Points, in no order, along strands that fork, close into loops and pass close to each other.
In the rows, zero is written as 128.
Two points are linked if the straight distance between their rows is under 179. Some points are linked to none.
K909: [121 171 154 109 103 117 156 145  95 121 205 129 123 114 192  69 140 151
  69 143  90 162 118 171 192 134  78 178 112 135  96 120  82 133 164 124
 181 159 140 110  80 132 146 177 141 117 106 156  86]
K119: [ 57 108 147 129 115 145 100 108 169 123 148 115 158 160 153  56  77 120
  88  96 174 178 160  98 141  85  93 111 153 159 105  60 141 103 152  95
 131 122  99 119 157  96  79 132 150  92 167 123 101]
K863: [ 68 102 131  98 149 183 123 124 142 143 151 140 149 116 100 168  89 112
 109 143 108 165 135 101 159 130 109 122 124 130 153  69 156  56 164 125
  61 139 154 136 134 150 107 135  85 157 172 150 173]
K181: [ 84 125 152 113 112 147 178  95 131 146 145 114 126 122 165  95 113 120
 144 147 105 126 136 119 144 130  81 154 134 124 125  79  74 121 124 146
 108 170 162 123 163 113 107  92 131 180 174 105 152]
K152: [167 115 116 125 156  76 132  82 119 161 128  94 139  95 186  93 137 128
 128  71 136 116 178 127  88 154  95 175 149 148 125 147 153 116 152 111
 134 108  99 142 221 103  82 115 121 110 191  99 133]
K761: [ 60  97 140 106 119 190  99 130 154 163 139 150 128 123  90 123  50 127
  92 103 126 194 140 100 155 119 118  92 120 156 152  73 165  82 171 106
  89 138 104 120 156 105 129 157  83 137 146 135 142]
K217: [144 142 104 133  84 127 183 162 132  88  83  74  80  95 136 126 140  89
 144 176 161 143 114 152  99 168 140 125  80 147  85 126  94 171 107 171
 149 136  87 163 112 102 119 143 130 118  93  92 157]
K826: [ 98 107 102 107 154 127 125 157 159 115 118 148 165  86 122 124 113 144
  99  86 120  87 171 119 160 135 119 127  98 165 143  79 157 126 108 133
  79 100 123 142 116 178  73 135  86  79 123  88 134]
K472: [146 157 137 100 105 164 131 119 112 136 136 132 125 116 118 124 139  96
 151 142 180 150 159 165 114 159 206 140  56 138 117 144 148 188 127 119
 130 128 107 172 138  45 148 124 117 145  82 171 155]
K51: [125 129 156 117 116 117 136 128 131  95 131 147 109 155 129 143 143 160
 153 131 106  88 135 117 108 103 127 155 123 126 128 122 116 166  99 150
  91  98 133  95  93 163 138 114 138 148 178 106 123]
K25: [130  69 124 147 145  96  99 106 120 150 106 123 134 150 120 141  81 139
 149  94 126  62 136  75 111 156 211 138 117 149 126 131 155 162  73  67
 200 115  93 117 140 162  51  86 153  50 138  55 161]
K727: [151  95  92 108 157  84 124 116 120 120  63 107 106 123 111 124  76  93
 113  86 149  76 116  96  94 173 202 145  99 117 132 142 136 173  74 113
 203 140 111 131 104 150  78  87 177  86 112  86 158]
K925: [ 96 109 116 146 110 121 122  88 166  98 144 131 187 139 143  85 111 130
 120 108 176 148 187 115 132  75 111 110 157 153 130  84 147 136 160 119
 144 122 119 123 182  83 141  74 145 114 149 129 103]
K416: [128  96  91 142 108 178 108  99  82 172 115 166 158 113 144 160 141 158
 151 140 158 149 152 128 127 118 190  69 152 148 134 124 195 152 104 108
 164 114 122 156 165 139 135 104 105  85 120  74 157]
K673: [153 160 152 105 147 108 201 100  94 112 205 137 168 102 217  82 200 157
  90 144 119 117 160 164 152 107  66 192 135 148 108 106  93 147 127 150
 118 140 170 131 143 157 140 120 148 134 161 130 117]
K601: [175  88  99 161 170 108  79 129 168 158  57 132 105 131 119 108  85 169
 106  57 150 100 160 110  92  93 129  93 162 130 134 129 188 108 101  96
 150  84  81 119 135 162 117 166 134  64 123  68  98]
K403: [127  76 112 118 144 189 143 132  86 181 109 135 101  94 117 140 145  92
 149 127 140 108 145 137  96 191 188 101  95 145 161 154 142 136  69 126
 121 147 133 176 128 148 105 137  94  99  96  76 175]
K94: [134 109 190 169 139 142 124 113 149 139 152 107  80 159 141  70 149 136
 157 119 112 137 128 158  67 114 121 129 157 103 123 148  91 132 115 127
 130 118 113  99 130  87 121 166 153 123 163  89 108]
K198: [168 141  97 146 167 107 115 177 176 150 103 149 166 103  31 183  93 157
 150 124  55  49 140 125 126 131 184 142 109 124 166 141 150 100 131  80
  90 108 141 105 124 163 115 122  94 134  99 129 148]
K359: [100 135 134  91 106 131 120 152 109 130 163 111 120 123 120 163 153  76
 102 160 148 202 115 134 135 189 125 133 100 161 130 148 192 111 167 113
 128 138  86 156 154 108 109 181  85 111 127 165 167]
K844: [127 126 123 137 168 149  98 140 105 147 150 161 169  99 160 116 141 186
  94 102 103 120 106 152 180 112 121  72 159 122 147 116 119 110  92 112
 142 137 157 127  93 183 102 176 117  73 101  93  92]
K473: [136 112 111  68 170 131  96 106 105 154 141 135 114 116 157  95 108 124
 103  85 161 165 134 148 105 150 132 126 135  99 165 149 175  97 143 101
 137 138 136 129 150 120 128 181 129 133 140 133 122]
K751: [133 123 100 180 105  84 136 118 142  83  95  80 167 115 136 116 138 109
 147 135 131 107 137 117 105 138 136 133 134 127 108 119  93 139 146 124
 168 125  93 131 151  93  73  81 142  84 129  93 135]
K841: [120 150 181 122 105 133 158 140 145 149 175 114  80 129 142  89 139 109
 144 135 101 147 151 176 121 140 102 172 104 149 103 160 117 159 169 146
 105 122  95 121 148  76 132 147 101 164 132 143 139]
K802: [145 181 131 153 119 111 109 164 158  85 143 125 190 132 102 172 109 203
 149 169  83 121 152 149 144  66 157 144 134 121 102  95 101 137 193 120
 120  74 110  95 112 131 168  92 132 157 155 122 127]
K940: [157 126  95 153 149  81 132 179 106 151  84 119 123 103 123 168 183 115
 139 135 109  83  67 120 114 191 108 127 132 132 126 200 138 141  96 114
 126 123 124 145 127 185 112 142 109 114  86 114 121]
K7: [137 172  58  91  81 103 119 155  83 119  89 138 123  89 146 114  77 129
 113 106 139 165 109 127 165 140 151 126  95 155 107 137  96 161 164 120
 196 139  95 146 116 100 160 101 140 132  87 119  95]
K837: [157 154 131 130 123 161 115  77 136 182 115 125 149 112  96 102 123  82
 158 109 160 131 184 145  92 148 209 156  84 120 129 151 157 152 151  99
 128 126 111 160 193  16 136  89 106 151  99 188 166]
K120: [136 163 124 169 113  83  86 102 142  97 128  71 178 141 133 138 105 170
 156 127 121 160 132 116 124 103 131 145 159 110 111 100 143  92 199  81
 149  84  75 108 144 103  91 130 141 112 182 122 117]
K990: [103 140 157 110 135 143 148 119 130  80 157 162 117 175 133 154 124 166
 123 134 119 106 127 124 147  64 135 141 102 105 139  83 111 155 102 168
  86 123 186  83  43 181 160 113 155 155 163 153 120]
K340: [ 74 148 198 126  72 117 186 118 148 112 171 146 115 168 130 133 123 124
 145 189  89 124 119 135 143 105 119 177  91 130 109 110  65 172 142 155
 101 136 129  88 105 103 142  96 128 197 134 168 148]
K975: [103 166 156  82  97  93 156 116 100 103 207 135 103 152 187  68 138 125
 106 144 123 154  96 142 172 143  94 174 122 101 112 144  44 148 135 132
 183 170 130 103  98  89 135 124 180 142 114 180  85]
K3: [ 85  90 155 133 147 157 136 137  94 159 156 130 127 142 108 187 145 107
 110 157  71 157  93 108 156 173  95 114 139 113 148 122 130  50 112 113
  70 144 141 139 108 175 103 178  84 127 158 149 164]
K376: [138 165 116 124  80  72 119 102 129  82 107  91 122 160 146 131  89 139
 153 122 138 159 117  99  95 107 143 174 115 120  89  87 127 135 168 109
 159  88  76  96 125 101  96 102 159 126 203 129 124]
K977: [ 68 111 120 132 121 148 131 139 131  97 121  84 144 153 130 127 109 122
 113 137 126 172 110  97 131 138 108 103 128 125  91  75 137  80 108 114
  82  98 101 138  93 145  52 187 131  84 179 101 156]
K14: [108 124 112 159  79 139 125  94 166 146 105 132 116 149 123  98 100  99
 119 136 205 200 158 109 124  86  94 114 150 148 111  98 158 133 188 126
 146 133 101 128 209  64 173  83 130 142 146 157 122]
K427: [148 139  90 126  89 117 175 110 139  77  71  86  88 127 141 108 110  85
 130 155 189 162 137 144  76 132 172 141  76 116  81  98 106 167 120 157
 173 120  71 139 116  79 121 109 169 110 125 119 167]
K255: [104 141 151 143 117 150 158 107 144 141 159 133 166 108 174 130 134 171
 142 167 102 148 149 126 155  82  63 150 163 152  87  60  87 108 135 140
  86 122 135 132 169 151 115 106 116 162 202  97 149]
K651: [148 118 131 125 144 131 152  51 118 169 130  86 100 115 194  67 121 116
 140 111 156 169 162 131  82 133  91 168 151 109 117 109 137 110 165 132
 132 127 104 130 208  75  99 125 142 135 201 108 155]
K788: [128 120  68 147 123 126 126 144 156  50  95  96 145 119 106 100 107  94
 116 120 195 138 142 138 137 104 191  80 116 116 119 129 120 167 138 155
 187 136 123 140  83 102 154 117 179  94  52 129 106]
K24: [ 88  80 158 129 149 159 150 152 121 149 140 132  86 147 105 131 117 107
 110 105  71 113 118 108 134 154 105 124 113 147 151 120 108  79  74 126
  63 138 131 133  93 183  97 186  92 108 151 114 132]
K72: [101 148 165  91 132  81 120 116 120  96 152 132 144 169 129 146 110 125
 110 149 111 121 103  88 166 129  93 156 145  88 127 119 109  98 152 125
 119 141 155 106 102 138 129 100 159 180 153 205 115]
K464: [119 152 192 116  97 133 119 146  89 204 191 139 118 110 152 128 141 153
 105 152  50 153 109 156 168 152  81 163 164 145 101 172 114 105 179  98
 134 137 112 114 156 134 135 157  84 159 139 142 133]
K271: [168 163 155 113 155 115 141 117  83 141 169 146 166  87 214 113 177 200
  98 121  86  98 128 147 157 114  57 175 160 147 103 118 107 124 107 123
 124 113 152 130 128 206 118 138 138 118 170  84  94]
K664: [133 144 132 121 114 176 134 115 109 150 133 144 117 134 138  84 146 136
 150 140 151 135 107 153 142 108 108  87 154  95 128 137  67 139  97 148
 151 172 175 139 123  83 198 113 170 182  84 132  94]
K435: [167 127 140 148 136  98  99 144 189 133  85 136 103 156  61 152 157  86
 147 118 168  70 153 127  87 136 123 126 127 128 139 196 164 137 131 148
  86 108 146 142 156  81 152 125 114 177  77 212 107]
K387: [112  90 158 167 111 128 163  70 157 104  85  93  96 181 144  95 105 103
 171 150 159  97 153  87  83 113 121 134 125 101 111  76  84 148  90 153
 136 135 130 112 136  95  87  72 174 120 175  89 161]
K360: [105 136 111  93 116  79 111  77 111  97 125 125 125 171 153 104  82 110
 130 110 171 133  92  63 158 120 101 132 161  85 138 100 106 108 138 124
 171 154 151 113 122  95 123  70 192 164 153 179  92]
K130: [157 153 153 170 138 113  87 163 143 111 170 157 192 144  99 194 153 189
 137 176  72 100 141 147 142  93 162 148 141 112 117 154 146 129 172  92
 119  68 137  95 101 183 159 125 117 118 116 147 124]
K378: [175 137 105 113 175  70 106 153 134 126  96 160 128 141 111 151 124 154
 136  83 121  80  99 139 130 102 159 112 135  87 159 193 164 144 102 110
 122 130 173 113  90 170 169 147 148 149  58 162  79]
K740: [161 157 108 104 169 121 114 126 110 156 119 150 165 100  95 155  94 160
 150 107  77  54 145 141 125 140 172 162  99  96 177 130 142 113 132 105
 106 138 172 117 135 151 133 107 112 171 112 136 141]
K526: [146 138  73 111 166  70  64 147 119 125 119 141 179 121 131 196 148 149
 114 102 134 138  90 117 139 132 160 122 140 140 140 161 226 119 134  76
 154 109 110 131 134 188  96 170 113  90 111 137 125]
K345: [ 79  74 151 130 134 187 117  91 160 157 127 130 107 167 132  90  79 100
  95 110 182 192 148  89 113 109 113  87 151 134 138  87 156  87 138 111
 130 144 122 125 157 106 114 142 136 104 159 118 145]
K114: [102 131 143 140  86 126 174 156 124  70 117  86 101 145 142 138 175 110
 146 180 126 159  94 143 104 153 125 126 106 132  83 123 101 149  98 148
 120 123  89 126  91 136  97 158 136  98 140  93 156]
K859: [109 124 158  90 142 121  98 122 110 139 157 179 147 160 114 162 102 149
 115 120 112 110 109 100 166 106 112 108 166 119 164 131 136 100 135 108
 124 152 185 106 127 161 164  92 135 174 132 172 102]
K200: [114 117 133 120 106 178 150 133 123 162 150 143 112  95 155 135 145 159
 149 135 110 157 153 153 113 132 128 139 121 165 120 109 134 132 114 141
 102 104  90 138 152 137 117 157  86 121 178  60 156]
K23: [126 103 114 122 137 211 148 125 159 142 106 154  90 126  97 103  82 142
 144  91 132 106 165 139  96  86 134 109  99 133 168  93 129 125 105 173
  86 137 162 125 117 120 187 122 114 169 129  96 119]
K453: [166 132 136 126 155 196 114 101  68 176 137 161 103 145 124 125 149 167
 152 110 122 133  68 151 128 105 118  60 177  77 159 150  94  94  67 128
 136 167 196 131 108 139 195 147 157 171 101 137  82]
K810: [101 150  97 101 105 134 115 138 104 152 111 125 130  68 154  73  60 140
  90  98 117 187 123 143 174 139 110 117 133 146 112 101  92 114 180 115
 161 145  77 139 138  93 124 141 122 130 114  95 118]
K747: [120  83 132 169 150 115 103 162 127 159 111 123 138 122 130 150 179 115
 128 117 122 100 108 123 109 171 131  98 154 160 132 186 142 136  85 100
 151 113  93 145 147 161  73 148 103  55  94  72 137]
K228: [142 120 115 159 125 117  91  98 160 175 100 116 122 128  75 104  94  76
 137 114 164 131 176 118  98 145 159 140 117 118 151 154 157 104 189 110
 132 140 137 144 214  39 118  90 109 138 121 194 153]
K449: [140 104 129 135 164 206 106 138  70 190 154 165 119 112 141 120 141 162
 114  85 111 141  95 165 139 107 145  45 165 124 164 156 106  93  62 119
 150 166 172 139  97 172 153 189 132  95  96  96  86]
K104: [130 170 156 145 105 111 146 166 178  71 140 126 150 122 106 133 116 135
 108 174  90 123 160 144 157  74  86 162 127 148  86 113  91 133 202 151
 104  95 125 109 107 132 187 107 123 170 126 167 109]
K82: [106 105 110 161 129 136 102 147 156 101  88 105 136 136  86 144 114 119
 110 134 128 170 101 103 122 126 111  62 160 122 120 107 149  86 130 129
 117 117 111 138 109 128 125 170 126 102 133 122 137]
K795: [102  73 168 145 112 176 105 134 128 194 143 137  88 168  84 140 135  96
 131 121 145 158 129 110 118 142 102  69 163 156 153 169 139  82 118 126
 108 160 138 139 181  98 146 148  97 138 117 143 128]
K924: [133 129  93 148  82 133 124  81  94 129  98 134 157 132 140 172 139 145
 181 173 152 143 104 102 132 117 164  80 159 124 109 110 151 151 107 126
 174 138 139 137 166 119 143  64 138 134 126 100 158]
K984: [126 138 115 157 103 130 178 112 136  52 126 125 145 142 157 134 207 123
 148 181 154 109  98 126 157  89  94 104 156 126  98  92  91 161  71 187
 124 143 182 140 102 181 139  90 161 132 119 121 114]
K650: [161 135 114 134 168 111 139 181 179 160 130 139 151  82  68 156 132 119
 126 115  84  49 191 156 112 165 150 188  77 157 152 152 167 115 141 102
  72 107 126 131 163 147 101 135  64 122  97 144 152]
K957: [172 145  68 141 152 122 114 168 107 137  76 144 169  66 136 187 179 156
 135 139 129  98  85 127 145 137 111 107 154 134 109 168 170 143 117 134
 137 104 144 166 125 194 153 123 103 118  89 109 129]
K375: [ 85 133 191 119 108 180 180 117 135 126 175 159  91 177 115 127 115 137
 135 161  82 138 101 139 143  82  99 150 104 119 142  81  62 140 108 169
  89 158 166  88  68 141 176 122 140 188 134 153 128]
K522: [117 140 144  81 106 181 151 135  99 128 176 143 109 116 138 160 156 100
 137 162 190 185 142 163 135 155 162 120  71 152 133 140 178 165 138 141
 112 130 123 163 129 107 150 156  89 136  96 165 151]
K86: [131 122 131 109 136 150 117 138 122  94 143 148 108 157 105 136 153 112
 135 131 181 134 120 153 133 119 188  70  99 108 151 168 161 178 102 156
 125 133 149 136  71 112 174 157 143 118  58 184 107]
K182: [ 94  50 135 104 171 140 127 114  76 154 125 128 123 132 137 125 116  82
 101 106 142 116 107 105 158 182 162  82 141 116 161 155 101 118  69 107
 165 189 163 148 103 170  84 135 156  94  91  91 146]
K322: [188 151  83 143  99  88 132 126 132  89  45  93  96 134  87 163 146 117
 155 156 148 108  65 106  60 136 193 130 108 105  79 150 137 188  76 138
 181  96  77 117 101 111 114  89 156  94 105 127 155]
K437: [151 152 113 169 149 148 127 165 113 174 101  99 151  78 100 132 111 170
 140 133  35  99 104 157 131 160 135 113 131  90 135 135  73  95 147 111
 125 138 120 129 110 112 112 152 100 133  87  77 148]
K989: [ 97 141 196 119  86 172 135 153 128 195 196 136  69 133 132  98 111 143
 122 126  64 183 120 171 138 124  98 144 132 170 105 160 113 132 166 121
 108 130  83 103 159 106 148 183  81 162 148 120 130]
K881: [187 165  45 119 170  64 102 164 127 107  67 125 167  93 110 211 126 152
 122 119 119 101  67 108 137 123 150 137 138 108 111 149 185 128 143 114
 145 101 137 135 108 209 136 125 128 129 113 138 123]
K111: [147  99 107  96 171 105  84 133 107 163 136 145 137 125 157 130 146 131
 111  79 165 141 132 147 101 153 167 125 134 129 160 197 207 135 122  68
 168 128 109 139 152 149 118 174 128  82 102 117 114]
K314: [163 132 148 156 165 112  80 137 127 182 143 141 161 127 124 171 166 156
 128 127 101 120 109 131 132 121  76 107 213 120 144 183 154  60 146  92
 114 128 155 130 168 169 133 158 102 148 119 142  97]
K625: [107 130 125 118 121 126 175 146 141  43 132 129 101 139 138 119 169  87
 108 152 174 103 116 125 165 120 115 109  87 130 129 101 127 165  87 193
 111 155 176 132  68 169 144 126 148 116  94 155 111]
K893: [135  98 103 108 159 133 145 149 174 137 109 147 135  76  98 108 101 121
 113  81 117  49 212 135 119 149 129 154  83 173 165 118 155 126 123 139
  72 120 130 145 166 135 113 118  77 117 117 103 136]
K813: [111  87 154 165 134 184 149 114 159 126 109 128  89 157  68 121 120  97
 157 137 125 126 112 124  93 106 115  85 132 103 159 118  94 110  94 174
  77 150 164 119 109 103 159 123 130 161 115 142 128]
K806: [ 90 123 109  88 142 146 112 148 142  98 125 124 152 104 154 110 111 147
  80  93 153 164 144 119 138 118 113 124 107 146 109  76 179 103 126 125
  89  91 101 140 113 164  71 187 108  70 168  92 134]
K734: [136 122 128  79 139 105 155 111  65 141 164 139 137 104 203 108 206 111
 129 117 166 108 123 149 127 186 129 152 120 136 150 184 134 177  93 127
 151 155 146 150 156 144 113 109 141  97 101 115 126]
K239: [131 103 169 131 125 127  96 109 141 183 131 147 114 170  92 137 157  89
 148 125 154 104 124 112 112 153 107 102 169 114 157 201 138 105 122 123
 104 153 168 135 183  71 157 109 117 173  94 203 110]
K839: [100 126 193 100 118 113 152 143 140  84 194 128  78 166 156  60 153  76
  95 129 149 140 119 144 147 149  97 144 116 137 130 151  89 161 109 140
 157 161 129 123  91 107 126 152 170 106 100 170  76]
K642: [173 181  91 165 146  66 102 132 145  87 139  94 225  92 126 167 144 134
 141 128 109 133 135 137 131 115 124 168 152 120 115 129 128  93 218  99
 144  80  92 130 148 130  99 108 119 112 141 147 117]
K976: [100 134 104 145 108 121  91 154 146 112  83 107 143  99 113  97  68 141
  87 110 127 186 109 112 161 110 111  75 145 131 100  84 103  97 156 118
 154 116  77 132 104 115 110 160 129  93 114 101 112]
K432: [136  92 146 160 105 134 116 130 157 122 124 142  97 169 125 146 167 159
 169 118 135  99 139  95  93  88 118 122 170 155 119 124 152 149  77 144
 108  79 112 113 132 170 135 124 126 106 193  74 120]
K49: [143 105 119 190 129 131 110 158 135 131 127 139 137 139  87 198 212 150
 170 159 107  92 116 122 110 111 138 102 172 132 136 155 159 129  74 139
  93  84 127 130 106 200 141 129  96 108 135  92 130]
K63: [108  61 146 146 168 147 118 126  88 162 159 130 125 141 148 131 191  98
 114 115 139 123 105 124 126 164 146  80 157 133 163 175 123 117  42 109
 146 159 140 146 106 189  76 168 128  60  98  93 124]
K465: [152 167 115  74  94 101 137 149 114 107 103 144  86 108 138 101  96 119
 123  90 140 129 147 144 121 147 152 166  76 161 120 153 123 190 148 138
 155 118  93 135 116  93 160 110 133 148 110 135  92]
K223: [124 148 158 136 111 129 166 198 183 105 131 113  86  98  86 119  74 126
 106 143  77  90 164 141 154 126  81 171  79 171 107 104  96 142 171 170
  77 115 117 122 105 130 153 123  76 167 125 141 127]
K998: [139 155  65 150 127 113 141 127 143  66 112 110 180 106 142  69 125 128
 128 114 155 139 165 153 149  88 139 118 127 111 123 112  82 141 171 150
 174 129 128 133 115  71 168 103 172 117  91 123  78]
K33: [113 105 140 153  89 143 168  84 157 105  89 107  85 181 168  97  98 119
 139 161 183 181 135 117  76  92 133 118 123 110  87  80 103 166 110 154
 166 125  89 112 127  97 132 116 184 120 155  89 151]
K312: [132 137  97 115  78 133 127  92  76 159  87 148 123 133 147 120 119 128
 166 158 168 143  98 104 153 132 140  88 156  99 110 144  91 156 104 131
 192 167 152 150 150  79 180  72 166 179  83 132 125]
K931: [ 90 106 144 103 119 155 158  89 121 170 140  96  87 122 161  71  72  92
 127 117 118 169 141 137 113 153 116 161 117 117 124 104  93 113 165 130
 143 166 107 122 180  62  88 114 129 156 170 111 182]
K525: [ 74  98 167 132 102 151 127 152 109 161 150 118 100 152 103 168 158  82
 111 166 117 186  96 109 146 175  79  92 146 169 123 143 141  90 133 130
  98 162 117 150 159 108 113 170  81 134 133 151 169]
K575: [135 177  83 120 114 102 121 124  89 118 140 133 209  78 171 136 141 153
 115 149 124 154 101 122 207 115  83 116 175 122 111 125  99  96 185 126
 169 138 142 148 153 133 144  93 140 144 108 140 100]
K165: [115 165 100 115 136 128 141 125 151  83 135 121 154 117 159  63  94 143
 105 102 132 141 143 137 170  83  96 133 139 107 133  72  83 126 156 147
 148 155 160 116 108 107 155 118 174 154 137 125  77]
K469: [193 135  77 106 151 122 134 104 120 125  46 114  79 107 116 139 118 121
 141 124 159  95 125 123  57 157 182 149  93  98 130 132 168 166  73 143
 150 109 111 134 117 125 114 109 151 111 132 111 164]
K680: [111 134 205 148 116 127 161 128 143 135 183 106 105 148 114 130 162 106
 136 179  73 130 120 151 125 141  86 189 122 116 103 148  98 118 159 148
  85 119 131 107 122 122 126 145 101 165 149 168 160]
K982: [145 103  89 138 141 222 102 135  95 210  98 151 139  87 106 148 119 157
 154 103 131 124 147 146 113 137 187  68 125 125 157 139 159 104  97 106
 121 125 139 168 141 132 149 153  80 107  88  74 156]
K330: [ 86  99 104  72 128 124 137 128  70 130 143 130 139 101 183 131 138 103
  99 125 159 129 111 119 174 189 153 103 107 151 138 139 132 157  99 116
 177 180 141 148 126 164  79 115 135  77  98  97 156]
K157: [195 200  63 129 155  84 122 136 153  78 105 101 182  90 103 147 124 125
 129 123 123 132 152 162 107 116 149 178 115  98 125 131 132 118 206 129
 129  76 111 140 120 105 146 108 135 145 127 173 116]
K53: [137 116 105 173 127  48  80 163 149 155  50  86  92 131 115 121  83 125
  97  75 101 112  96  81 129 152  66 124 160 142 111 158  79  92 155 114
 143 125 101 127 140 118  70 140 129 103 157 117  98]
K828: [157 144 118 187 139 134 104 139 130 105 147 131 180 142  84 210 188 171
 180 179  97 115 109 143 110 111 198 112 144  92 133 142 164 136 114 111
 112  78 130 112 100 161 133 124 118 109 125 121 147]
K831: [ 86 108 162 108 125 116 142 162 137 112 158 147 110 135 101 165 128  72
  91 152 126  82 155  98 172 164  87 153  87 190 145 119 170 117 139 142
  82 142 152 149 120 167 130 119  70 150 107 165 141]
K865: [133 114 177 139 143 127  85 144 137 171 144 175 135 153  98 193 128 151
 124 139  85  93 117  92 152 101  71 112 195 147 139 155 116  75 135 109
  92 122 171 118 154 190 163 115 104 170 153 152 112]
K889: [153 140 106 151 156 108  82 152 153 142  98 115 149 116  88 151 111 142
 114 120 117 159 105 122 125 118  92  90 182 115 136 149 163  61 173 107
 111 111 122 126 142 134 148 177 119 148 126 150 106]
K22: [158 113 153 179 122 158 125 141 176 140  79 118  82 163  36 144 146 101
 169 143 135 108 134 135  69 125 141  91 120 106 126 165 138 127 104 150
  66 110 133 135 126  72 167 136 113 164 100 176 137]
K128: [169 186 101 107 145  62 126 138  99 127  99 145 167  80 110 173  96 134
 134 127  65  52 113 102 148 161 146 206  98 132 140 141 112 137 149 115
 136 128 158 126 133 162 119  49 127 175 124 153 141]
K775: [120 130 123 150 162 170 148 149 118 116 162 142 143 115 150 138 175 148
  87 131 115 119 134 155 162  98 126 106 120 116 145  95 130 104 106 158
  96 136 183 119  49 212 129 185 113  87 120 132 110]
K267: [182 182  62 126 133  81 107 154 154  54  98 111 155 123  90 159 138 126
 133 122 163 129 103 146  99 113 194 136  94  93 116 143 170 163 156 130
 155  83 105 116  79 122 140 135 149 101  87 178 112]
K15: [137 153 104 109 129  84 202  89 120  76 165 100 170 103 200  80 185 109
 121 124 152 150 155 150 127 112  86 173 125 138 106 112  89 147 148 162
 136 131 119 151 161  91 135 108 165 127 149 136 111]
K451: [152 105 125 124 145 105  93 118 141 154 126 139 125 142 112 131  95 163
 156  90 112  75 167 108  94 150 192 151 116 142 157 139 168 139 107  79
 139 105 106  99 161 132  98 121 120  98 162  87 143]
K572: [123  50 124 141 144 177 132 141 122 173 124 135  77 136 104 142 119 121
 151 103 106 108 145 116  81 148 165 115 117 135 177 121 131  92  58 130
  88 123 110 131 112 167  94 166  97  88 160  70 160]
K610: [ 99 107 176  96 121 159 171 159 149 145 150 156  67 125  97 142  90 103
 119 126  95  77 168 115 146 146  87 177  72 184 148 117 119 125 125 167
  54 138 150 126 128 166 144 118  73 178 144 135 151]
K718: [146 119 121  82 175 135 127  95  91 138 158 146 128 121 180 123 195 124
 131 115 169 118 128 149 123 144 120 130 152  93 169 157 162 123  95 141
 118 148 180 139 136 161 132 146 138 135 130 144 112]
K272: [105 135 148 153  98 117 149 137 115  78 137 112 141 142 161 115 192 118
 140 173 129 132  94 144 137 124 127 107 152 120  96 140  82 159  98 146
 173 150 130 126 101 136 115 133 157  92 106 101 115]
K380: [111 117 194 119 136 153 181 135 136  78 178 128  58 163 131  87 162  81
 113 166 165 136 106 148 136 142 100 137  84 121 145 131 100 158  85 191
  97 155 149 124  52 115 147 172 145 135  89 187 113]
K115: [128 142 112 120 166 191 132 101 104 142 150 138 137 140 168  91 111 187
 136  97 140 133 136 162 150  63 152  92 109 110 165  59  96 125  95 171
 141 172 188  99  88 134 165 128 168 141 153  74 111]
K894: [123 164 169 127  98  89 112 162  82 136 181 130 146 133 174 122 138 175
  89 139  58 148  88 142 170 144 104 159 144 133  97 157 102 124 166  85
 167 122 110  98  92 149 116 174 124 107 133 130  97]
K590: [140 153 125 120  83 120 121 101 148 101  85 142  89 167  98 143  64 156
 150 131 142 153 130  94  88  94 185 153  96 125 112  80 160 171 129 112
 138  92  94  82 126  93 145  91 155 144 187 128 159]
K794: [128 154 177 128 131 148 118 136 121 150 153 142 128 105 169 127 142 186
 107 144  73 149 102 128 157 107  41 146 168 145  76 100  95  87 124 125
  99 102 122 129 118 184 112 166 114 133 192  87 112]
K804: [144 120 161 140 142 150 163 149 113 143 137 135 103 121 111 121 167 100
 139 147 111  80 132 156 124 168 116 137 105 121 147 169 120 128 108 144
  88 138 166 149 110 143 150 145  94 143  61 148 121]
K703: [125  99 143 137 150 107 132  41 134 106 100 101 117 172 146  83  93 111
 158 128 171  84 121  81 112 125 123 132 149  57 159  90  94 121 107 144
 146 157 156 116 128  79 105  63 196 158 143 143 132]
K374: [121 159 110  87 150 147 133 103 125 103 126 146 142 150 151  93  82 169
 126  95 147 109 151 147 149  67 150 117  90 104 161  75  98 165 128 174
 139 165 182  91  91  90 184  93 183 174 132 121 111]
K938: [115 122 130 142  92 124  94  94 141 149 102 140 105 158  83 142 100  90
 136 145 169 159 131  88 106 130 142 118 126 134 133 127 175 127 162 122
 136 137 118 123 190  68 139  91 124 151 151 176 155]
K57: [146 139  92 134  93  92 100 129 139  66  72 109 121 150  82 153 124  91
 137 139 160 134  79 106 107 129 189 106 112 110 105 151 141 170 122 138
 173 121  97 129  98  97 142  97 162 112  82 168 125]
K459: [154 133 100 114 119  61 167  92 131 109 147 102 139 103 179  78 170  81
 122  87 162 142 178 138  90 135  89 184 126 168 110 154 121 139 174 149
 130 111  89 164 200  73 114 105 139 113 158 140 101]
K401: [106 153 176 146 114  77 107 125 136 100 170 113 161 165 100 173 148 109
 127 187  79 130 108 117 138 142 126 172 136  96 117 148 121 109 183 102
 109 118 125 101 123 110 113 109 125 156 144 199 149]
K208: [138 137 106 106 114 140 109 144 140 126 110 144 113 120 106 121  89 149
 130 102 131 141 161 144  94 120 186 137  94 146 129 125 176 173 143 109
 141 101  93 110 136 104 157 128 124 126 138 109 130]

How many points has the smallest loop of links through each point below? Write 0 if it is on no loop.
K14: 14
K984: 21
K255: 10
K734: 12
K590: 13
K7: 0
